Points, in no order, along strands that fork, close into loops and pass close to each other.
(in the rows, 128 means zero)
Two points are linked if the straight distance between their rows is under 145. Some points are linked to none.
J_478: [105 125 144 199 111 140 129 116 100 100 130 136 134 149  93 143 121 160
 155 124 123 144 110 136  98  75 145  94 183 175 124 115 129 165 106 124
 108 130  64 127 162 146 163 119  85 113 130 107 154 153 124 142]
J_634: [160 155 105  88 131  81 137 167 124 123 154 138 105 121 132 150 140 118
 141 152  91 132 140 142 161 136 130 115  92 116 143 102 162 122 152 102
 156 116 161 100 113 109 146 145 165 156  89 173 139 105 127 128]
J_283: [ 91  76 150 161 157 111 108 102 139  75 113 127 110 129 128 102 163 131
  88  97 114 188 115 176 104 120 141  95 115 146 156 133  93 127 138 106
  95 127  89 120 115 151 137 136  64 132 119 146  93 157 167 182]
J_713: [142 117 113 136 120 138 145  61 136 156  84 149 138 112 170  98 114 113
 144  99 156 129 114  98  93 122  81 143 133  96 109 149 117  85 144 111
 114 146 162 143 114 153 125 157 137 122 163 119 121  98 146 118]
J_959: [167 168 111 126 101  83 154 168 119 100 190 126 117 144 144 201 148 131
 148 173  97 119 117 167 189 136 153  94 119 148 108 116 159 141 113 113
 175 141 151  98  90 134 169 125 162 172  49 198 147 115 157 116]
J_568: [ 62 172 148 141 155 144 125 145 118 114 201  87 129 150  93 152 119 176
 114 124 123 166 117 138 114 146 175 139  98 169 194 111 105 164  56 117
 110 165  50 142 105 156 172  81  61  93 178 161  68 133 126 168]
J_529: [170 198 150 141 116  91 132 156 122 105 198 136 149 141 139 206 177 130
 140 164 119  84 135 154 189 142 151 141 153 147 104  99 143 100  97 116
 169 153 158  95 105 138 167  93 150 149  58 113 171 130 127 103]
J_379: [107  88 143 190 116 167 129  59 101 133  49 116 156 110 120  93 121  85
 137  95 176 139  91 119  40  85 127  87 203 132 105 159 129 147 147 151
  98 134  94 178 210 141 110 127 131 121 155  69 142 150 113 114]
J_868: [160 134 113  40 127 114 109 119 111 204 125 172 112 156 161  89 122 108
 148 142 143 107 138  88 156 150  95 159  74  66 127 121 128  91 158  96
 159 109 223  83 104  88  92 139 169 145 135 133 110  81 110 104]
J_62: [135  99  77 103 177 100 138 128 139 160 106 115 122 121 166  65 150 148
  82 121 147 133 139  92  74 163  31 180  47  70 151 152 122 100 196 130
 130  93 145 130 118 103  80 143 116  92 139 149  95 106 123 145]
J_899: [152 116 140 113 165  93 118 124 148 122 110 131 115 101 160 130 179 105
 103 115 130 125 151 133 135 142  79 150  87  96 156 134 117  67 169 129
 120 129 171 130 117 128 107 129 114 138  96 114 118 121 161 134]
J_35: [175 125 128  52  83 112 106 105 103 197 140 186 124 169 165 115 118 109
 158 134 143 114 124 105 182 144 146 149  93  82 118 110 119 105 128 113
 148 143 238  75  89  82 123 140 169 131 150 142 114  70 135 110]
J_655: [159  97 150 127 126 108 136 102 133 132  81 155 115 119 163 143 175  94
 133 107 118 115 144 136 161 130 101 116 125 102 116 137 125  94 162 134
 101 133 180 131 117 128 117 164 141 170 110 126 120 122 177 130]
J_852: [154 120 164 132 115 133 131  86 141 148  87 166 140 118 165 126 154  95
 149 105 149 105 146 110 140 125 103 148 138 112 118 131 107  81 139 128
 102 148 180 141 122 127 122 145 139 141 141  80 128 115 150 115]
J_336: [151 152 173  88  98 121  76 118 116 139 143 153 124 149 114 183 154 141
  94 119 131 102 154 123 190 168 186 194 101 126 144  80 112 124  92 145
 134 181 178 108 105  55 157  94 110 123 167  88 125 132  75 126]
J_27: [128  93  60  89 152  92 149 111 138 150 120 111 103 123 151  91 124 136
 124 123 104 161 121 121 118 135  86 110  72  82 140 139 145 126 186 114
 137  85 153 129 108 130 110 174 152 145 112 207 105  99 144 151]
J_871: [127 143 123 112 116 148 126 108 132 130 106 151 132 119 109 117 109 129
 138 118 122 127 148 104 128 131 128 164 127 130 125 112 131 124 121 117
 125 124 138 133 121 117 140 147 143 106 160  94 146 120  98 116]
J_139: [145 136 126 112 126 134 140 134 127 146 103 142 138 108 116 115 122  74
 151 125 171 131 139 129 139 124 128 118 155 132  96 131 171 142 146 121
 155  84 187 130 171 116  90 149 202 160 104  93 137 115 104  81]
J_145: [126 206 139 146 141 131 113 165 143 109 182 122 147 105 109 166 104 144
 155 144 142  80 151 127 155 144 147 148 153 170 107 117 153 110  85 116
 157 138  94 128 117 144 152  77 146 136  95 114 189 161  76  97]
J_319: [119 166 111  85 140 168 137 134 133 153 111 130 153 114  99  88  87  95
 144 124 175 126 133 118 137 123 136 143 149 128  88 139 171 160 120 134
 162  71 162 127 162  95  83 123 211 130 141  85 146 122  75  82]
J_612: [ 92  71 158 198 170 111  88 108 124  70 120 129 143  94 136 113 129 134
 111 105 161 163 113 181  65  91 141 126 141 163 154 174 102  97  93 105
 125 178  44 122 135 176 143  75  64 102 130  86 123 172 166 164]
J_168: [119 130 177 103 185 127 112 198 140 108 118 141 142 114  80 123 172 142
  77 149 127 127 184 150 127 149 118 168 129 126 170 118 114 107 152 182
 113 113 107 130 149 123  75 114  93 113 140  87 138 153 124 124]
J_670: [110 153  98  75  98 188 143 149 111 136 111 122 108 198 101  97 102 176
 124 160  73 156 139  96 144 119 153 160 152  91 128 129 129 171  87 171
 132 108 109 115 140  79 106 143 118  84 239 136  94 130 103 127]
J_979: [106  82  88 187 202 121 107 132 137  90 154  84 107 115 126 107  83 142
 105 128 111 143  81 173 112 114 159  31 173 156 117 132 146 177 126  99
 105 122  68 132 151 173 113 112  94 136  67 165 136 180 153 163]
J_371: [144 150  77 130  46 154 148 123 116 158 175 123 121 150  96 142  45 127
 188 130 146 138  91 109 128  97 165 118 129 157  97 113 149 176  94 107
 153 131 135 114 110 140 176 139 167 112 133 174 139 103 122 117]
J_393: [140 171 121  93 105 128 106  95 141 152 143 149 125 121 127 140 110 139
 144 129 126 104 118 106 140 142 141 168  95 119 126 117 110 103  97 111
 139 153 164 119  83 122 162 120 141 105 159 112 133 111 109 114]
J_489: [115 124  60 103 139 122 156 113 131 151 141 107 115 101 138  94  77 122
 150 130 119 143 113 104 113 128 104 102 103 100 136 129 154 143 152 103
 167 102 143 128 127 141 122 160 179 143 125 182 126  93 126 126]
J_548: [154 175 129 121 162 153 121 111 159 146 115 139 157  80 158 113  84 110
 140 125 184  90 137 122 114 131 131 164 147 139 102 163 156  93 105 119
 138 131 142 163 115 165  96  84 177 125 127  83 171 135  82  77]
J_745: [122 109 176 191  81 172 122  73 109 139  57 139 156 127 122 123 142  87
 168  92 169 117 121 113  84  91 142 109 196 165  86 147 127 132 134 134
  96 127 116 178 185 130 135 133 138 136 145  63 144 143 110  98]
J_653: [113  61 102 171 147 158 145  96 106 126  63 101 150 109 110  80 123  99
  97 111 156 156  79 138  47  90 121  69 211 117 117 151 133 176 157 176
 108 108  90 160 231 124  64 137 123 127 149  84 121 153 137 124]
J_507: [160 204 136  79 147 140 111 114 144 165 140 155 152 105 172 119  93 120
 156 133 165  74 122 114 144 133 145 152 136 123 100 152 149  81  92 100
 150 140 181 130  96 146 117  89 186 137 120  89 146 129  96  83]
J_276: [147 115 122  97 175  84 111 139 148 156 112 133 120 112 154 102 170 117
  78 121 155 106 154 113 107 155  44 181  53  88 167 142 121  73 183 133
 127 120 173 131 122  98  85 128 116 103 111 122  99 110 128 133]
J_557: [144 122 159 180 134 138 127 118 134 105  94 156 148  98 118 140 147  99
 147 114 186 119 129 143 122 112 129 117 192 170  88 146 154 117 130 142
 124 119 139 159 172 164 110 122 141 156  87  71 173 149 131  92]
J_282: [126 113 164 201 157 125 107 125 134  75 112 150 148  96 120 144 143 108
 133 121 178 124 137 162 115  97 131 114 177 167  97 156 128  97 107 131
 123 136 104 141 160 185 128 104  93 142  75  86 180 162 150 121]
J_215: [107 103  56 100 152 129 172 148 119 129 124  99 118 121 116  94 106 133
 138 138 104 167 116 124 126 115 120  81 130 113 142 111 168 191 151 130
 149  76 127 113 155 118  98 173 160 147 122 178 111 124 125 139]
J_446: [119 141  91 159  61 158 163  98 107 147 147 105 118 142  84 135  68 122
 183 118 160 136  81 110 105  81 154 105 180 170  99 114 161 199 100 106
 142 128 117 122 147 137 168 136 162 127 137 131 134 129 113 103]
J_995: [110  69 128 158 118 137 135 137 103  95  81 125 113 156 101 121 155 131
 120 119 105 159 122 158 121 109 145  51 173 146 123 117 142 182 162 145
  87  94 108 140 177 116 113 176  99 145 117 135 115 164 134 154]
J_978: [141 104 154 101  87 111 115 139 121 150 127 138 105 151 119 151 170 127
  96 120 102 134 157 109 168 153 140 172  75 127 173  87  95 126 143 135
 112 150 175 114 121  53 157 155 102 112 170 119  92  94 125 142]
J_436: [170 131 158 129 152  95 129 134 128  91 104 149 108 111 150 177 176  92
 119 141 126  98 131 177 186 126 127  68 156 105  92 168 163 117 150 131
 128 117 187 135 125 134  86 163 152 215  40 142 131 144 175 115]
J_551: [132 196  97  59 143 125  86 172 142 143 175 106 133  89 167  93  65 114
 160 152 124  70 117  83 113 166 114 145  88  92 129 139 140  80 106  97
 176 128 130 134  89 126 105  68 189 154 122 148 133 106  50 100]
J_147: [ 93  78 118 125 120 108 136  88 144 178 108 116 109 142 146  77 172 153
  74 104 121 172 117  82  95 150  85 172  56 108 152 134  86 119 180 121
  87 112 150 143 111  99 128 177  81  77 177 170  54  90 144 173]
J_439: [134 177 132  69 190 131 123 230 144 141 144 127 148  90  95 109 114 118
 119 174 125  87 166 144 135 147 125 153 143 128 131 123 162 123 138 163
 160  92 105 138 145 105  69  85 163 150 107 119 184 144  58  83]
J_777: [116  53 130 126  97 136 134 107 133 166  36 137 112 149 159 113 157  83
 130  98 111 116 152 103 133 130  95 117 113 104 117 128 120 123 196 141
  92 105 159 132 150  90 116 203 142 149 147 135  97 111 153 126]
J_391: [ 59 174 118 105 158 143 122 153 127 131 191  77 114 116 102 126  98 185
 115 118 107 146 113 103 113 175 147 145  83 130 187 117 112 148  74 128
 118 164  84 162  83 140 158  85  85  80 193 176  76 120 107 156]
J_257: [ 94  70 115 175 193 117 102 110 144  90 143 106 110 120 136 102 116 138
  95 112 112 176  87 182  95 117 157  59 140 146 138 135 109 150 124  84
 100 136  63 118 116 171 138 110  74 128  94 168 123 175 172 187]
J_532: [142 150 128  95 162 162 112 104 166 147  87 147 156  87 141  81  87 122
 108 111 170 101 145 112 106 143 106 190 121 107 107 157 142  84 125 153
 136 128 133 147 110 128  84  98 152 104 161  85 161 131  70  92]
J_13: [141 100 138 167 135 122 135  67 139 108  82 139 131  95 175 122 136 102
 127  97 156 142 115 138  90 101  96 107 143 110 108 163 109  88 137 117
 102 156 136 147 124 180 129 134 113 139 129 112 132 127 180 130]
J_368: [117 181 135 151 134 131 122 113 142 116 187  96 135  85 156 156 102 140
 137 126 146 103 107 119 114 141 119 152  87 126 140 148  90  91  73  99
 137 183 109 145  72 186 172  74 122 108 127 131 136 121 154 120]
J_577: [139 172 148 181 131  98 126 153 129  75 183 128 135 118 130 191 162 127
 140 156 123  96 130 160 178 131 137 104 159 166  98 121 145 106  93 120
 161 130 122 114 127 168 165 101 118 154  32 123 181 157 150 100]
J_751: [112 128  77  89 124 153 166 164 105 123 121 124 124 159 100 103 102 138
 146 150  96 160 134 121 135 109 129 116 140 114 141  95 148 191 141 139
 148  93 124 105 159  94 108 177 153 111 163 152 118 118 112 131]
J_49: [ 91  47 113 124 111 122 151 103 143 160  80 112 114 167 147  68 167 146
  80 100  94 179 123  97  92 137  99 120  96  97 157 128  89 145 197 124
  79  83 122 129 118  93 112 194  93 110 179 178  64 127 149 184]
J_694: [101 156 161  80 159 157 118 165 130 131 116 121 113 152  86 133 158 166
  81 139  87 149 171 119 141 158 136 175 122 109 163 126 113 136 104 185
 116 131 113 129 127  87 105 101  76  84 197  96  85 137  94 126]
J_271: [ 80 126 190 111 165 157 113 177 140 119 109 120 121 167  97 131 189 159
  66 141 100 171 178 130 127 146 133 175 133 112 191 150  98 133 115 178
 108 116  80 152 149 117  76 109  48  89 191  97  60 140 131 136]
J_547: [124  62 195 146 136 127  94 162 142 122  68 146 132 129 116 134 194  91
  96 110 129 102 195 134 149 136 109 147 115 139 157 113 102  96 184 169
  94 111 130 121 157  86  98 153  93 133 120  79 129 143 157 139]
J_354: [158 130 129  88 100 132 124 187 102 115 128 154 113 174 102 145 146 144
 117 144 107 124 176 132 184 140 163 167 126 134 143  70 140 163 141 139
 129 136 152  87 145  50 126 156 144 119 148 112 136 119  96 119]
J_349: [100 149 126 101 125 161 133 139 127 132 116 126 117 151  94 113 129 178
 110 139  82 155 143 103 123 134 139 167 122 116 158 115 111 152 103 150
 112 127 109 129 118  92 125 138  87  80 215 123  97 122 105 145]
J_997: [162 148 121 125 150  74 131 174 129  72 159 129 107 122 134 178 167 118
 120 153  95 122 144 171 179 146 146  92 110 142 125 107 164 117 141 121
 149 108 139 106 126 130 148 143 134 172  46 169 149 146 145 128]
J_380: [123 160 165 169 113 123 152  95 132 114 176 114 150 100 161 167 132 128
 127 132 143 123  90 145 118 115 112 126 106 130 119 165  80  97  69 112
 131 189 116 122  64 214 180  79 111  99 112 128 120 123 207 133]
J_492: [ 94  67  33 119 187 144 180 103 127 157  96  83 137 125 162  59 102 137
  97 114 124 175  89 113  84 110  90  83 149  77 138 137 144 179 179 142
 130  92 100 138 187 119  65 164 129 119 144 159 101 142 138 161]
J_905: [147 119 139  95 170 148 138 143 157 152  74 151 154  95 126  78 109 101
  88 137 171 100 159 135 103 137  83 185 127 109 124 153 134 102 170 176
 130 101 128 150 153 117  58 125 144 115 142  79 162 130  84  97]
J_611: [137  75 174 132 174 107 111 171 151 104  81 155 131  98 124 116 167  91
  78 125 157 108 182 162 119 138  97 148 110 124 148 135 116  80 192 174
 109 105 138 133 158 130  72 138  98 138  93  88 152 146 155 127]
J_495: [138 143 127  59 151 132 133 178 129 149 110 153 134 139  97 110 120 113
 121 149 116 116 166 116 150 142 112 165 109  99 144 110 148 134 157 137
 146  95 155 101 148  78  85 146 164 125 127  98 151 126  78 108]
J_990: [124  90  82 191 145 123 145  87 141 136 156  74 113  93 173 127  37 128
 139 117 126 125  54 120  92 103 120  75 136 128 120 150 128 146 121  91
 118 154  80 141 127 208 153  93 131 131  97 162 143 134 176 138]
J_583: [105  53 159 173 100 133 115  95 115 111  48 131 119 144 136 109 166 106
 126 100  94 151 132 135  99 100 141  68 142 135 126 131 100 139 171 134
  75 108  98 147 158 109 141 179  90 140 146 138 110 148 150 160]
J_977: [106 115 167 196 102 118 128  89 116  85 159 125 126 143 104 162 141 147
 131 117 119 166 101 163 104  83 149 107 118 176 121 137  91 138  92 104
 117 155  62 112 108 172 209 101  71 116 112 130 125 156 175 164]
J_894: [118 178 178 172  95 123 110 108 123  90 185 120 145 137  92 198 142 160
 136 126 138 115 128 146 142 124 151 164 128 177 114 118 102 123  59 119
 139 177  81 118 106 145 207  79  78 107 129  90 142 134 129 140]
J_218: [173 195 125  78  79 122 101 113 126 168 192 152 138 141 137 170  99 145
 151 146 135  92  93 112 172 150 174 161  99 118 120 126 110 106  61 119
 156 167 182 104  51 133 177  86 159 109 143 128 130 109 120 105]
J_425: [166 138 141 124 140 115 146 133 133 131 102 149 119 102 150 136 150  85
 150 132 153 117 138 147 155 131 116  92 154 123 100 152 176 123 148 125
 144 111 186 126 147 137  99 146 183 192  67 114 136 123 141  98]
J_960: [ 93 171 157 157 120 128 119 138 111  92 197 104 132 151  77 184 127 186
 127 126 127 138 134 152 123 130 165 142 118 185 154 112 108 147  59 126
 118 174  51 115 111 143 190  81  71 106 156 135 115 140 125 151]
J_785: [139 141 102 168 139 122 147 116 136 112 143 117 117  91 152 148  96 113
 150 133 141 123 103 133 125 115 121  88 146 137 110 139 149 130 117  99
 144 132 130 137 128 180 140 124 153 155  86 140 158 138 152 103]
J_403: [132  87 127 158 133 134 136 114 124 111  66 136 131  96 114 124 134  80
 131 109 158 141 130 132 107 117 112  98 171 135 106 138 153 141 163 145
 111 102 140 158 183 137  94 157 141 162 105  94 143 137 135 106]
J_888: [159 107 128  65  68 120  98 127 113 169 140 166 105 169 127 132 131 128
 116 129 117 128 139 100 175 152 154 177  73 110 146  90 104 119 132 126
 135 154 206  91  98  49 146 153 133 112 166 136 109  81 114 118]
J_311: [104 117 186 181 115 110 124  83 122  87 150 122 144 122 138 176 174 119
 120 117 136 152 100 171 117  97 138 127 110 155 118 160  75 104  82 115
 139 182 101 120  87 187 189  87  80 121 106 105 103 138 209 157]
J_239: [152 125 152 172  33 139 135 108 108 111 121 159 131 181 111 174 145 142
 171 123 136 120 123 143 150 103 164 130 168 187  90  99 129 155 115 127
 122 156 123 125 139 104 194 142 124 133 128 116 149 112 119 129]
J_73: [128 149 160 207 166 103 105 149 142  62 166 134 146  92 134 167 145 119
 124 139 158  99 126 167 141 114 135 106 169 166  92 153 137  93  88 128
 156 139  96 121 143 193 141  86  97 145  32 106 183 170 160 108]
J_281: [176 191 162 112  97 116 116 113 123 145 177 158 153 147 149 183 151 134
 142 149 133  79 126 138 183 138 159 163 141 131 110 109 116 107  78 116
 153 170 192 104  79 133 163  89 156 128 115  93 149 122 129 112]
J_679: [100  63  42 115 181 117 176  89 145 165 109  92 137 135 168  46 116 161
  89 109 107 184  94  94  80 139  85 115 105  73 153 133 114 151 181 119
 115  93  95 135 134 128  76 159 108  95 158 194  99 127 145 181]
J_136: [120  62 155 167  75 148 119  77 121 143  24 127 120 139 153 131 174  71
 155  99 118 114 132 129 115 104 125  77 149 126 101 139 119 121 174 142
  80 122 127 153 163 106 137 191 123 157 155 132 100 131 160 121]
J_243: [157 157 169 173  51 122 162  99 110 114 174 142 152 171 137 209 164 135
 153 145 124 108 105 156 165 110 152 125 160 160  81 128 104 135  79 135
 134 175 137  99  79 170 199 110 127 123  89 117 149 114 180 131]
J_328: [137 155 148  87 196 117 115 229 145 126 137 130 146  86  89 114 150 126
  79 168 129 102 172 152 126 152 112 164 122 121 159 114 138 105 158 176
 138 104 100 131 147 133  63 100 123 138 113 105 168 149  96 101]
J_700: [143 125 187 160  92 165 109  74 128 140  70 170 161 128 143 136 146  97
 168 105 157  96 145 112 126 110 142 140 171 157  92 135 116 104 119 127
 102 145 147 161 141 126 140 129 141 135 155  61 145 128 120 110]
J_842: [151 165 119  90 157 107 116 168 134 131 151 132 122  97 121 135 140 124
 126 147 114 110 160 123 143 151 108 151  97 108 155 102 142  94 136 116
 147 123 143 116 125 112 118 125 153 135 110 122 147 126  99 115]
J_950: [102 190 120 109 132 127 102 140 141 131 195  86 120  86 128 143  81 157
 141 121 130  99 103  95 120 171 127 159  68 118 149 132 106  99  81 114
 141 174 108 161  72 152 169  63 130 108 149 145 115 120 103 128]
J_798: [103 125  70  98 172 137 134 111 138 154 114 105 132 107 144  61 102 166
  97 120 129 131 126  83  89 147  69 173  81  74 152 139 115 111 143 130
 128 112 118 143 115 114  96 139 127  78 179 144 109 114 104 137]
J_623: [ 92 141 146 178 150 142 117 141 106  84 167 114 129 152  78 142 130 191
 135 132 105 157 130 139 107 103 153 113 164 177 158 110 122 153  77 121
 103 134  51 123 138 157 149  97  59 104 147 120 132 160 125 149]
J_805: [120 107 130 190  81 124 144 106 110  99 143 124 117 166  92 172 118 155
 141 125 109 156  90 158 110  77 155  65 155 179 105 114 127 160 112 118
 100 134  75 116 134 150 196 128  86 129 103 157 145 149 150 161]
J_105: [155 112 163 163  68 128 115 141 102  99 111 163 132 174 111 167 179 144
 146 127 116 114 163 145 182 127 167 131 155 184 114  80 127 151 135 144
 112 151 125 112 159  69 172 153 118 141 128 107 148 118 119 129]
J_214: [ 81  69 166 142 123 118 125 133 136 126  88 123 108 166 135  91 191 136
  73 102  96 187 135 133 110 148 126 115  96 130 189 125  84 145 167 127
  69 103 102 125 130  91 123 173  63 105 160 145  50 129 162 183]
J_890: [174 148 149  87  93 120  98 155 109 135 143 163 127 166 121 165 148 132
 128 141 131 106 171 136 199 148 177 180 125 136 123  71 130 133 120 123
 140 152 178  88 128  58 135 120 156 133 127  95 162 131  81 106]
J_224: [155 152  66 109  59 124 145 166 122 149 215 106 115 143 112 148  51 136
 179 146 113 137 109 118 150 125 161 106  86 148 119 109 148 154 108 112
 167 138 131 104  85 134 179 128 185 113 110 220 138  86 131 129]
J_334: [125 108 174 107 173 136 117 165 164 136  87 146 145 107 115 106 154 114
  67 126 156 100 178 136 105 151  89 197 111 108 154 143 101  89 172 187
 112 123 125 133 146 110  67 118  95 108 151  74 147 134 116 120]
J_633: [113  74 103 178 182 132 113 141 118  86 118 115 110 123 100 111 126 134
 111 124 118 160 108 165 110 103 144  33 192 151 111 130 153 176 136 131
 105 103  97 135 180 158 105 141  84 145  80 127 137 172 142 152]
J_122: [122 168  68  81 111 133 117 120 115 174 183 111 133 104 179  77  27 114
 186 150 149  89  95  82 115 146 108 117  93  98 115 157 136 111 109  85
 182 120 150 128  92 164 118 107 205 145 125 189 119  76 116 103]
J_665: [ 76 183  98  82 148 144 116 177 120 129 209  79 112 103 115 113  69 183
 146 122 104 103 112  86 110 184 141 149  75 113 171 116 117 133  83 132
 136 158 100 156  78 134 144  73 135 111 175 166 108 125  79 136]
J_313: [152 124 132 174  56 122 156 102 118 107 152 138 124 158 107 192 132 136
 161 135 119 137 100 154 141  98 152  96 147 170  91 118 131 148 110 123
 122 149 122 125 110 157 195 137 123 139  98 148 147 122 162 135]
J_521: [133 147  57  69 131 111 132 110 123 194 156 123 120 103 174  75  77 115
 165 146 142 119 116  95 114 146  79 115  86  81 111 151 148 104 144  92
 186 105 164 115  99 140 102 135 189 144 123 196 105  60 129 120]
J_597: [119 110 122 138 124 152 148 122 118 116  89 134 136 123 105 109 122 120
 131 119 125 147 137 116 109 107 119 120 154 135 126 118 136 152 150 141
 117 105 118 137 166 123 117 163 138 122 143  98 141 138 113 126]
J_880: [130 138 101  75 122 146 146 201 107 118 125 135 120 190  95 120 133 157
 129 169  83 153 171 124 169 128 140 152 141 114 156  93 142 177 133 159
 135 104 127  93 157  75  98 161 134 103 168 126 114 128 111 126]
J_840: [ 92  98  51 120 201 138 164 129 145 139 129  88 142 115 166  51  97 172
  94 133 120 153 116 109  77 143  85 142 119  77 177 135 113 137 145 135
 121 113  83 148 136 129  75 125 111  82 168 162 113 134 125 160]
J_5: [127 202 130 101 163 134 108 197 145 124 169 115 146  83 121 128  96 131
 145 151 132  82 146 118 136 154 147 155 144 144 113 127 163 110 111 132
 165 124 104 141 121 134 106  66 175 148  98 118 182 150  53  85]
J_707: [111 129 182 193 105 120 108 129 108  71 131 155 148 147  88 163 164 156
 150 120 134 128 145 152 132 106 146 122 166 186 117 116 119 121  99 132
 112 145  84 120 145 132 167 122  77 122 118  83 156 145 120 143]
J_447: [132 166  82  83 133 122 121 170 119 134 180  93 127  80 198  74  48 105
 168 164 140  83 117  84  97 154  98 119 105 100 136 149 145 107 123  89
 179 117 132 145 113 146 104  92 201 172 106 182 131  85  82 113]
J_80: [135 197 133 150 118 132 135 155 133 121 199  98 131 104 149 157  74 134
 173 153 142  70 113 110 145 142 133 136 137 149 114 130 140 115  83  93
 166 142 113 133 108 168 165  74 170 146  76 129 169 147 110  91]
J_705: [149 173 191 167  65 135 124  81 122 120 167 140 162 153 127 192 148 146
 150 135 140 101 111 144 152 120 151 160 145 156  92 125  86 115  66 118
 131 181 133 121  75 163 199  88 113 105 132  78 139 121 158 133]
J_25: [ 75 107 185 133 160 138 118 157 133 107 111 121 126 159 124 104 190 143
  65 122 113 187 161 139 113 144 137 150 116 136 204 133  90 136 135 137
  90 110  89 135 140 113  97 138  49  88 163 109  47 141 150 165]
J_24: [114 120 108 186  70 160 158  75  96 155 138 100 119 144  80 134  67 132
 161 118 129 140  50 107  73  58 152  77 187 169 103 123 147 198 112 117
 109 142  70 134 164 153 176 120 123 108 137 131 138 142 122 135]
J_861: [137 110 210 186  90 124  90 124 115 100 112 164 157 152 103 172 189 119
 150 122 136 100 169 148 173 121 158 145 163 182 114 103 117 109 115 146
 108 141 110 126 154  97 156 130  98 139 124  74 163 137 122 133]
J_580: [125 166 155  79 132 123 100 156 119 135 137 135 121 136  88 159 150 151
  88 124 103 118 164 113 162 173 155 180 104 123 156 100 123 135 112 155
 130 155 146 115 113  68 126 111 101 103 179  92 117 134  75 124]
J_761: [117  73 111 109 117  80 142  84 158 160 116 122  93 148 143 111 175 137
  93  97 111 184 113 119 117 161  98 138  54 101 147 146 100 113 180 121
  94 110 166 140  83 116 129 180 100 123 138 213  62  97 173 179]
J_472: [161  97 141 130 142  88 116 160 126  73 107 144 100 132 124 166 183 102
 112 131 102 119 155 176 191 138 140  89 124 126 118 119 166 132 170 134
 126  99 168 120 139 116 111 174 130 191  47 145 140 148 154 132]
J_650: [127 150 133 106  90 201 142 160 107 119  89 138 116 203  94 120 123 158
 142 168  85 153 159 108 155 110 158 152 199 112 111 128 140 179  89 193
 131  98  99 142 168  81  90 128 112 105 212 106 108 146  91 114]
J_329: [117  96 189 127 119 119 107 166 122 128 104 135 117 152 108 150 188 124
  89 116 106 122 181 124 160 149 136 164 111 137 176 100 103 119 152 153
  94 130 135 114 146  68 129 149  86 120 159  86 104 129 137 148]
J_826: [119  48  48 149 196 141 161 108 133 129  73  77 148 106 143  70 102 107
  73 106 146 163  84 145  72 111 110  55 181  86 134 152 150 172 172 162
 124 100  99 149 208 128  41 143 120 132 130 120 116 154 138 143]
J_153: [149 181 125 147 103 127 167 120 133 142 166 123 127 116 150 164  94 123
 179 143 141 101 106 128 147 116 127 106 152 143  98 136 142 133  88  97
 156 142 148 122  97 181 170 112 170 143  86 137 151 128 153 101]
J_195: [133  79  92  97 134  80 146  94 162 136 118 121  97 146 142 125 148 141
 101 113  91 177 104 151 136 140 117 106  70  93 145 152 124 125 181 107
  93  92 158 139  75 125 116 185 126 162 105 234  91 111 169 170]
J_39: [102  81  65 124  95 146 164  65 124 168 114 111 120 135 118  91  74 125
 141 105 105 174  79  93  80  96 122  99 129 118 118 121 129 157 149 117
 128 122 127 141 139 147 141 179 141 112 169 176 116 104 136 155]
J_818: [167 219 137  79 149 124  93 152 148 152 174 124 145  89 182 128 103 117
 153 157 142  55 118 103 136 156 124 146 109 109 114 149 137  67  83  97
 166 150 157 127  76 143 126  53 188 151 104 120 148 123  85  84]
J_928: [131  69 116 117 117 117 145  85 140 137  63 129 108 138 155 126 147 100
 129  97 119 143 124 131 131 116 103  97 118  94 107 149 135 122 183 125
  98 116 168 149 126 126 110 200 141 172 120 172  95 115 164 136]
J_6: [117  73 144 174 136 120 119  87 131  83  85 135 119 117 135 133 146 113
 124  97 120 159 116 156 104 103 128  81 137 135 119 142 111 125 152 121
  93 128 115 141 138 160 141 148  91 144 117 129 131 153 162 156]
J_915: [121 146 121  79 136 174 147 170 131 150  96 145 145 142  84  95 100 112
 128 143 140 128 164 117 150 126 131 161 155 106 117 130 145 165 127 165
 142  83 139 119 168  73  79 146 171 117 156  85 138 142  76 111]
J_192: [181 179  96 106  64 104 151 161 120 143 206 132 115 151 141 176  97 124
 175 164 116 124 113 140 179 125 163 106 113 143  97 117 150 146 102 111
 180 147 163  90  87 132 178 125 188 145  74 202 147  83 144 112]
J_332: [155 131  77  59 151 100 125 120 126 181 127 143 116 121 166  79 123 107
 137 138 139 110 138  94 120 145  55 146  75  69 126 140 149  87 167 102
 169  91 183 107 121 112  85 149 173 143 119 157 102  72 111 112]
J_780: [107 100  79 172 130 142 148  82 126 137 129  90 114 111 126 129  68 127
 147 109 127 145  63 120  83  79 131  72 163 143 123 128 144 175 125 108
 116 137  87 140 156 179 147 124 133 127 124 146 143 142 147 141]

How many points has the smallest loop of links through each point below? Write - if it is on no loop.
J_215 | 17
J_548 | 18
J_492 | 14
J_777 | 9
J_950 | 12
J_239 | 7
J_282 | 11
J_634 | 10
J_960 | 8

A fork is a point with three links, a tip a point with one. Leave the first point through the second and follow the links. Name the first fork or tip that comes.
J_700, J_745 | J_655
J_472, J_436 | J_997
J_276, J_62 | J_852
J_521, J_122 | J_334
